Each scene shows the same named points in several views. A view is turned or mirrored, and shifted as a whole, has a little noise and may leave points out.
In the rows, 128 means zero.

Scene 1
View 1
k_375: [133 125 165  79 126 121 162  97 111 118 177  99 166 147 112 136 108 156
 103 121 124 118 108 107 118 158 108 122]
k_313: [146 126  96  91 122 102 159 135 103 154 151 111 167  79 126 163 100 141
 157 150 166 139 103 104 135 150 149 151]
k_663: [138 114 178 102  98 118 146 115 108 124 194 102 209 142  99 141 107 162
 112 152 135 103 101  84 148 190 140 137]
k_837: [138 135 145  69 141 104 169 100 127 109 173 106 115 123 127 139 113 134
  98 106 125 163  98 122 107 143  95 123]
k_231: [122 137 155  74 132 108 165 104 116  96 192 113 110 125 114 126 111 125
  84 106 120 164 106 119 115 144  98 135]
k_810: [117 136 111  86 116 120 162 147  80 123 182 134 148  82 100 137  99 127
 117 132 153 144 116 105 141 141 134 170]
k_851: [148 133  99  72 154  90 168 114 134 137 144 103 109  85 146 162 112 125
 136 118 147 180  89 124 105 138 111 130]
k_959: [108 144  94  88 120 114 163 167  75 122 185 152 133  59  95 133  90 112
 117 133 166 156 122 113 145 135 143 183]
k_687: [128 144  79  75 141 121 176 141  84 145 141 128 142  75 116 141  96 133
 141 123 164 144 122 114 117 113 129 151]
k_478: [168 114 128  96 135  74 151 104 150 155 147  81 154 104 154 185 117 150
 155 149 148 153  66 108 124 173 132 119]
k_853: [131 126  94  93 113 119 164 157  74 152 159 128 191  74 103 155  92 144
 149 156 176 118 120  93 145 147 158 164]
k_957: [134 133  78  88 135  86 159 150 108 141 155 124 119  50 131 164 103 113
 144 136 166 181  95 119 135 141 142 164]
View 2
k_375: [122 107 140 105 138 169 156 188 131 162  94 136 134 112 152 120 103 121
 138 105  89 164  96 114 140 142 126 139]
k_231: [130 116 100 144 126 147 160 141 116 175  88 124 143 125 127 144 110 120
 137 116 109 155 111 118 155 122 142 139]
k_313: [125 140 188 114 115 155 126 195 171 153 111 166 147 137 129  98 143 114
 146 137 178 181 103 174 128 147 145 134]
k_957: [125 157 158 148 101 131 130 151 161 158 105 161 151 155 108 118 150 114
 144 145 198 173 122 179 141 129 161 130]
k_853: [114 149 222 107 129 173 130 174 165 151 111 149 140 115 154  87 157 126
 139 137 194 174  91 175 138 157 131 140]
k_687: [128 156 175 157 116 131 103 125 165 175  78 157 141 152 131  93 149 126
 139 145 171 161  85 179 160 116 126 170]
k_478: [135 123 132 107 102 139 128 251 178 152 109 196 149 148 116 115 104  99
 152 112 101 191 120 147 118 147 164 120]
k_959: [119 155 186 143 125 158 150 115 135 164 106 120 146 123 133 113 161 134
 136 151 219 154 104 173 149 135 137 140]
k_837: [133 116 102 146 119 141 145 159 128 176  84 142 142 137 126 135 108 115
 144 116  99 160 109 123 150 122 144 141]
k_851: [137 137 119 152  99 117 123 166 163 171  93 174 150 165 107 123 127 108
 148 133 137 168 121 154 140 119 157 140]
View 3
k_663: [159 102 132 163 143 112  78 126  93 128 161 157 163 126 162 162 162 157
  78 116 167 176  82 161 150 202 187 100]
k_313: [122  98 148 145 155 111 104 100 108 137 133 130 134  82 117 102 123 147
  98 123 159 141 122 116 138 148 199  87]
k_957: [ 95 116 124 138 149 106  90  79 133 147 134 123 141  75 105  82 107 129
  92 134 153 120 156  76 128 150 174 102]
k_853: [135  94 145 130 150 124 101  88  85 132 135 159 128  57 120 117 138 145
  92 123 156 150 133 122 165 156 195  74]
k_687: [126  98 136 123 137 102  98  68 123 146 145 134 129  70 131  87 122 114
  90 128 145 102 163 118 164 140 191 110]
k_851: [109 110 141 158 137  83  97  99 156 151 160  97 145 123 143  74 107 132
  93 122 158 104 130 115 122 148 207 134]
k_959: [118 120 109 118 145 119  74  68 108 137 135 165 145  52 115 121 130 121
  83 136 138 133 175  86 166 175 147 100]
k_478: [112 105 149 182 146  88  98 129 149 147 159  87 145 140 142  83 115 163
 101 114 175 133  80 131  98 151 228 116]
k_837: [125 117 109 152 126  79  70 103 165 149 176 116 169 147 166 104 131 116
  80 127 148 108 134 128 129 185 179 155]
k_375: [149 105 124 156 130  91  75 118 124 141 179 131 160 148 177 134 148 132
  78 122 158 129 109 166 143 192 193 135]
k_810: [130 112 113 129 141 111  79  80 110 138 148 157 153  74 133 123 135 124
  76 131 147 140 156 109 160 176 161 102]
View 4
k_313: [119 149  97 162 102 144 125 128 171 152 158 117  84 106  79  93 138 119
 118 158 117 112 125 159 127 105  90 158]
k_959: [162 138 146 193 125 124 125 108 136 156 170 117  93 103  93 127 126 112
  71 191  98 105 112 163 152 111 136 185]
k_853: [154 161  91 176 108 130 113 131 173 167 149 106  72  98  90 113 126 128
  98 173 100 103 119 160 149  95  88 175]
k_687: [130 126 133 166 115 146 120 123 156 151 138 120  74 110  80  89 138 115
 117 180 103  92 130 148 142 122 133 197]
k_231: [147  79 150 154 112 119 139 148 135 140 151 153 136 129 105 124 126 124
 113 118 116 115 118 136  84 117 199 153]
k_851: [ 94 105 146 143 112 157 153 117 144 133 155 139 106 116  82  72 142 102
 142 147 131 112 136 153 107 134 150 163]
k_957: [ 97 128 152 159 119 159 153  96 142 131 184 122 105 106  74  80 145  95
 117 169 136 119 127 172 125 129 123 154]
k_663: [174 135  60 161  90  99 112 176 183 164 147 124 120 110 116 145 111 146
  98 105 102 125 109 138  93  75 109 120]
k_810: [161 125 129 181 117 121 122 127 150 154 158 122  98 105  98 127 124 122
  87 168 102 110 115 156 134 106 135 171]
k_375: [150  97  96 145  91 115 120 175 170 156 130 141 117 121 113 121 120 143
 126 103 107 110 123 125  84 100 162 145]
View 5
k_687: [ 90 156 162 172 149 104  95 190 150 157 163 126 147 131 193 116 116 113
 117 144 133 112 112 148 107 146 120 132]
k_663: [129 149 121 110 111 149  99 147 160 151  78 141 151 125 149 144  78  54
 132  83 150  69 129 103  95 118  51 118]
k_853: [ 93 156 131 144 155 144  71 174 149 178 141 124 165 138 194 116  79  82
 112 132 143 109 130 140  82 161  81 118]
k_837: [110 132 163 146  93  91 125 170 166 118 114 146 122 128 140 146 151 117
 131 103 142  81 111 120 141 100 117 142]
k_231: [123 142 169 124 101 110 127 168 168 124 119 154 125 127 131 151 163 127
 135  99 152  84 114 131 145  98 109 146]
k_478: [ 66  97 104 184  81  82  87 155 171  99  89 114 105 127 164 123 102  85
 127 124 129  72 128  88  90 108 114 121]
k_959: [ 98 149 151 120 175 152  83 177 156 182 168 140 164 149 182 129 133 129
 124 140 158 126 128 167 116 148 107 128]
k_810: [105 153 151 126 153 143  92 173 152 168 144 142 156 140 169 132 122 114
 122 123 153 109 123 148 110 139  97 131]
k_375: [129 150 155 145  78  94 131 166 159 118  90 145 123 112 142 146 118  84
 135  90 133  64 105 104 127  95  90 139]
k_313: [ 73 130 123 161 139 118  74 164 156 153 131 120 145 138 189 113  93  94
 120 138 139 101 131 126  87 141 103 119]

Which points are out of place in each view (at most two, in the order of its rows)? Write none if all are in place.
view 1: k_478
view 2: k_687
view 3: k_851
view 4: k_957
view 5: k_375
